Points, in no order, along strands that fork, close into loops and pass close to each other.
Points whose rows are less than 102 apart are linked; no others are. Some points are linked to none.
Q777: [29 -40 77 40 49 -18 5 -17 -5 20 16 19 -28 -9 -14 -27 -2 7 -45 28 -11 -6]
Q314: [-2 0 34 -19 31 -20 -17 14 -10 -4 -12 -29 -14 0 -6 19 -15 -61 -27 -11 -1 -24]
Q739: [22 -27 -19 -10 15 -20 -14 -82 -23 42 18 4 2 19 -14 7 42 2 -19 -38 14 -9]
Q588: [2 3 26 14 52 -28 -47 9 13 24 -16 16 7 10 3 34 -28 -38 42 -14 -8 -22]
Q301: [-2 48 6 10 -22 4 8 -36 10 6 -11 14 -12 18 -22 8 -37 1 -7 -7 2 10]
Q987: [-11 -18 -36 4 -79 6 3 24 -26 -52 -16 37 20 13 -9 -9 -12 -7 -17 -7 -19 34]
Q39: [-31 24 -19 -20 -22 -25 2 13 42 27 30 45 5 18 -5 8 -11 10 2 17 -31 -25]
Q473: [27 -14 64 33 3 -21 37 12 18 7 60 11 6 0 -13 25 -13 18 8 16 -15 16]
Q275: [-21 -42 28 7 2 -1 -33 42 14 11 3 -30 -44 -35 23 -7 -30 -4 55 32 41 -21]
Q819: [-5 51 -53 -11 -19 -3 -10 10 -12 -2 -49 12 -1 0 -9 -3 -11 -29 -15 -34 12 -19]
Q360: [14 12 68 20 37 -42 12 37 -6 -1 25 17 -14 -4 47 -1 -28 -10 -9 -6 20 -29]
Q724: [51 4 -11 22 -11 -14 10 -19 -40 1 -11 -13 29 47 29 29 -24 16 -10 -23 13 22]
Q49: [11 -1 -5 -28 36 -17 -10 -15 16 25 3 9 -15 -27 -26 8 29 -1 -29 39 -32 -24]
Q604: [-47 25 20 2 11 21 0 34 40 19 -14 -18 -12 -38 -6 -25 -41 -35 24 -10 -15 -26]
Q964: [14 15 47 28 18 -22 -22 -20 -4 7 20 -28 -32 4 44 2 -18 24 -13 4 21 25]
Q136: [-31 -53 -19 0 -19 23 -37 28 8 8 -13 -47 -37 -39 -1 -24 0 -5 32 2 12 0]
Q750: [41 46 6 7 26 -51 -14 -18 -11 35 12 -6 28 -3 41 -14 14 15 -16 8 -6 30]
Q859: [-15 -12 -52 -11 -23 2 11 21 6 1 -10 -4 17 -1 29 -30 41 5 30 -27 46 -8]
Q239: [-23 34 -56 18 -55 53 27 23 -39 5 13 -10 5 25 -69 -24 27 34 -24 -32 -13 -4]
Q690: [-4 -63 28 19 19 -8 24 5 16 -16 -9 -5 -18 16 2 6 -22 -27 -6 3 53 -45]
Q369: [23 -22 -39 -8 7 0 26 -41 -41 -30 5 8 53 64 -2 20 16 -18 -35 -8 3 23]
Q663: [-4 -35 -5 2 -13 26 7 -6 -4 -6 -12 0 18 -12 44 -40 37 34 19 -19 2 22]
Q224: [29 52 -75 -6 -6 35 30 -30 -43 -34 -26 4 26 32 -53 34 26 15 -14 -5 12 13]
Q982: [-10 12 -69 -5 -34 37 6 24 -35 -29 -9 -9 -37 -48 -47 22 42 4 29 -50 6 4]
Q127: [-21 20 -14 -2 -3 -49 5 7 50 -2 50 49 0 -24 -1 20 7 -6 23 22 -10 11]
Q805: [-21 4 -42 -12 -25 45 39 -22 13 -1 23 -9 -47 -43 -34 -9 26 50 -28 -6 -22 -9]
Q913: [-1 4 -18 -13 56 -2 -3 -16 27 4 -7 -44 -31 -57 -46 11 9 -33 -15 41 -10 -1]
Q810: [35 -16 29 30 65 -9 5 -13 16 10 -26 47 10 -7 9 18 -1 11 25 18 -7 -13]
Q731: [-18 -24 -11 -35 1 -9 7 -9 11 -2 23 27 6 -17 40 -31 56 23 9 31 2 2]
Q994: [20 18 1 1 -20 -7 -18 -18 -27 18 -31 -13 42 12 -27 -34 -3 -46 -28 -18 -29 33]
Q277: [24 50 30 -15 18 -45 -4 31 -3 3 21 -8 22 -4 42 -20 3 8 -32 51 -15 22]
Q605: [-1 -49 32 3 43 -6 17 12 12 -4 17 -19 -1 17 -28 35 -1 -45 -1 -3 5 -28]
Q678: [14 -26 46 26 5 -28 -28 -48 -6 32 25 -3 -40 -12 16 -22 17 24 -6 3 29 19]
Q815: [41 60 -41 -21 -20 -16 32 -39 -34 -3 4 7 36 25 -32 19 10 -16 -20 -8 16 28]
Q660: [-29 8 10 -27 -40 15 -15 -3 -14 -13 -4 32 19 55 39 -1 -31 7 45 4 16 3]
Q803: [8 -31 19 23 31 20 1 10 20 0 -12 -26 16 -18 31 -12 6 28 29 5 -5 15]
Q362: [23 15 -38 15 -43 47 -1 7 -25 -11 -12 -56 -32 -4 -42 19 6 52 -8 5 14 18]
Q520: [-14 48 -17 -5 -30 15 -2 0 -5 18 24 -10 22 56 -7 6 -24 16 7 -11 -15 17]
Q364: [43 -37 26 29 5 -30 6 -19 -9 47 4 9 -6 -19 2 -9 20 10 -24 -42 -25 -11]
Q469: [-1 -10 13 -26 -29 -31 -14 8 4 -6 53 -4 -9 -15 22 -7 34 21 7 50 11 35]
Q577: [-12 -10 -48 -11 -4 32 -4 -51 8 -16 -19 -1 -40 -46 -38 -10 34 20 -20 11 0 9]
Q371: [7 21 4 -9 25 -69 -13 53 21 15 54 37 35 2 21 16 4 -2 19 38 -20 1]
Q808: [-20 -7 11 -6 21 35 29 -41 -1 -17 -48 17 -12 -2 6 -35 9 -17 -38 -26 -4 -17]
Q736: [-33 -5 -51 25 4 -3 -34 27 45 8 -23 -12 8 16 19 -12 -34 21 -15 21 3 -32]
Q824: [-4 -1 -27 13 -48 -5 -16 48 1 -39 -34 -1 34 3 -4 -9 -36 -26 -28 8 0 8]
Q481: [-29 -29 19 10 -5 -16 -18 42 34 15 36 -17 10 9 -22 1 -23 -14 -7 30 -31 -11]
Q433: [7 -25 -14 -30 17 22 -1 -9 -34 -34 -26 -24 17 43 13 24 17 -6 -31 3 -3 1]
Q495: [-51 -8 47 -17 16 14 -12 -5 16 -11 28 12 25 51 32 -16 -18 -7 37 28 18 3]
Q537: [-3 -29 0 6 -21 -19 -7 22 25 -6 -11 38 -25 -47 -2 0 -5 2 -25 20 -50 -6]
Q414: [-32 15 -39 6 -57 53 34 10 2 1 16 14 -19 1 -35 -15 8 41 -13 -39 -38 -11]
Q486: [14 -33 63 10 49 -11 11 25 -1 16 -5 20 -15 23 28 7 -14 -1 19 1 38 -61]
Q92: [-1 33 -38 0 -35 7 10 5 -4 -1 -18 -14 -23 -27 -38 3 10 -21 12 -44 32 -1]
Q976: [14 -49 13 2 16 -15 -33 -54 -1 22 7 -3 -6 -9 -15 -5 38 -12 17 1 30 12]
Q947: [33 17 22 0 1 -35 21 16 -6 -43 -13 22 17 -3 26 33 -23 -19 -16 11 1 11]
Q356: [-17 -34 -38 -1 -17 44 -38 11 -24 9 -30 -43 -48 -39 -24 -7 21 2 -3 -44 -21 -4]
Q126: [-33 -33 48 19 28 -1 -9 19 31 1 37 13 -35 -10 -1 -17 -33 13 -12 63 -23 -14]
Q184: [2 -2 -54 -14 -23 43 -30 -23 -55 -5 -33 5 -31 -24 -52 14 40 4 1 -53 -18 1]
Q415: [-17 30 -29 -35 15 26 -14 20 12 20 -30 -40 -8 -48 3 -35 19 -3 9 17 -12 -4]
Q228: [-29 -41 20 -3 -4 0 20 -9 26 -18 0 39 -18 9 15 -5 -2 -9 28 12 42 -26]
Q243: [22 20 24 -10 21 32 10 15 -10 8 -28 -38 -3 -23 40 5 8 22 30 -31 -5 2]
Q305: [-5 10 -22 -47 -39 17 8 19 27 -12 -28 31 -12 3 -10 18 -13 12 23 53 6 -37]
Q479: [-1 13 -7 41 -32 30 -24 -23 -32 -17 -48 0 -12 4 17 -20 -23 11 12 -58 15 34]
Q218: [-34 -5 -37 8 -58 52 6 19 -26 -44 2 23 0 16 -33 5 -1 20 -8 -25 -47 27]
Q776: [-8 32 -5 -7 3 18 2 3 15 4 -52 7 -6 22 -22 19 -46 -22 -4 -16 2 -44]
Q274: [-4 -21 59 18 29 -11 18 27 27 -24 58 19 -42 -37 -11 27 -20 8 10 51 -17 12]
Q156: [9 50 -24 -13 18 33 5 6 -2 4 -37 -43 24 -6 5 -8 10 4 14 -14 4 12]
Q387: [-19 0 -1 -35 -20 28 29 -35 7 1 6 32 -12 7 -7 2 22 4 47 -18 21 -13]
Q256: [55 -3 14 31 12 -51 12 1 2 3 -18 60 8 -8 21 25 -18 7 2 15 5 -11]
Q24: [-39 -2 -8 4 7 5 -36 -4 31 -18 -3 -7 -36 13 32 -7 -37 29 -39 48 6 -18]
Q350: [47 14 -48 -12 -17 -18 41 -8 -13 -8 12 -18 53 43 -11 19 24 15 -35 14 20 13]
Q538: [-49 6 38 -17 31 14 -20 29 28 -1 -17 10 21 0 25 -36 -27 -26 38 27 1 -27]
Q46: [0 -25 -4 17 7 -10 -7 30 29 12 7 -30 36 31 -41 29 -22 -33 3 -5 -7 -15]
Q31: [-6 10 2 -18 8 -3 19 -19 15 -20 0 23 2 -35 6 9 26 -27 55 -20 19 20]
Q146: [-14 12 -9 -32 33 30 -27 -33 10 -11 -37 -23 -32 -58 -15 -18 19 -12 -4 41 -17 20]
Q649: [18 3 34 19 -19 -16 52 0 6 -6 44 -2 39 40 -24 33 -27 -17 6 -18 -1 20]
Q187: [16 17 2 -3 -6 -17 32 -53 -10 20 64 18 47 40 -18 28 4 -8 31 -30 -6 37]
Q402: [23 16 24 -20 42 -5 -13 -13 8 35 -28 45 27 6 6 22 3 -13 71 7 -8 -20]
Q395: [-30 25 7 -22 -34 -24 -19 23 -17 -2 4 4 -13 13 56 -29 -17 -10 -32 -22 5 -15]
Q540: [25 -2 21 5 -5 11 3 0 4 21 -24 -32 61 28 -57 -2 -11 -40 14 2 -11 16]
Q468: [-10 -16 -30 38 -5 -19 2 47 37 -26 -25 -15 17 -19 13 -13 -42 -18 -38 9 6 -24]
Q864: [-28 -17 4 29 37 -34 -35 24 26 12 21 15 12 34 37 26 -38 1 8 -14 -17 -30]
Q506: [-8 22 -60 13 -53 67 19 50 -53 -21 -9 -41 -12 12 -47 -13 31 45 -2 -5 21 -3]
Q74: [-37 23 -21 -28 -21 6 -28 16 26 -35 -27 31 -18 15 23 13 -46 5 -13 48 -6 -30]
Q338: [40 -4 65 17 33 -41 29 59 -15 -33 12 12 28 -11 31 4 -22 -19 -34 20 -8 -11]
Q787: [0 34 -2 -27 -16 -11 19 4 9 29 33 0 28 13 -5 -5 10 7 -7 1 -34 1]
Q60: [24 24 11 26 2 -7 2 -16 -19 -5 -12 -49 -5 18 30 -3 -14 12 -38 -29 32 16]
Q773: [-5 -10 -34 14 8 49 -2 -38 -37 -49 -47 -5 -16 0 8 -5 27 8 -4 -46 18 28]
Q816: [10 1 -32 -12 7 0 1 -62 -19 25 56 -21 27 40 -36 31 33 16 0 -30 -6 19]
Q877: [-25 37 5 -12 3 22 18 12 29 -2 -15 -7 -19 -72 -9 -13 -5 -34 55 -26 3 7]
Q681: [27 -46 29 9 9 -52 -5 -16 -22 44 58 29 12 -8 20 -18 45 6 -6 -18 -13 4]
Q100: [-2 25 35 29 -24 21 -23 -47 -8 20 -38 0 -19 14 3 -32 -40 6 -11 -24 3 20]
Q368: [5 26 9 -21 -7 -26 -16 36 12 -12 18 -26 25 -24 18 -13 10 -8 9 53 11 35]
Q812: [-2 -41 11 26 37 9 -18 37 24 6 -7 -22 -26 -35 49 2 -18 42 30 39 5 -20]
Q237: [-15 -21 -18 -4 -45 1 24 -21 -23 -35 22 52 21 40 44 6 -1 6 35 -31 21 26]
Q946: [25 -6 -13 -11 -8 41 -10 -60 -36 -4 -32 1 -33 -25 -12 8 34 27 5 -31 3 13]
Q511: [22 1 -9 -10 11 9 -20 9 -27 2 -36 -34 47 64 11 24 -25 -9 8 -8 5 -11]
Q896: [23 35 17 -56 17 -29 16 10 -5 29 46 -6 29 -9 17 -3 48 19 -11 42 -26 6]
Q193: [-23 -14 -1 30 -25 -5 19 -26 27 1 35 -22 -23 -3 -30 -17 0 -10 4 -15 47 15]
Q233: [3 -36 29 23 30 4 19 -23 11 22 0 -17 -40 -33 -11 -21 7 -6 -45 -11 -20 -13]
Q114: [-11 9 7 -29 -2 -16 -34 -5 -27 -19 -18 2 6 3 -2 -2 -3 -59 -31 -6 -29 21]
Q421: [31 -42 57 2 39 -34 1 27 -17 36 47 5 -14 -6 8 -7 29 18 -21 23 -13 -20]

A piece is two or more points that can be reached from each other along the links. Count, over all rows, the pieces, the separate loops (a circle has one, a figure eight two, a Y none), the forks (points with three links) and the tips (points with one).
pieces => 3
loops => 5
forks => 13
tips => 9

How many points has the smallest loop of links through each point below? Write - if it is on no loop.
Q92 => 10
Q356 => 12
Q368 => 19
Q364 => 5
Q46 => 6
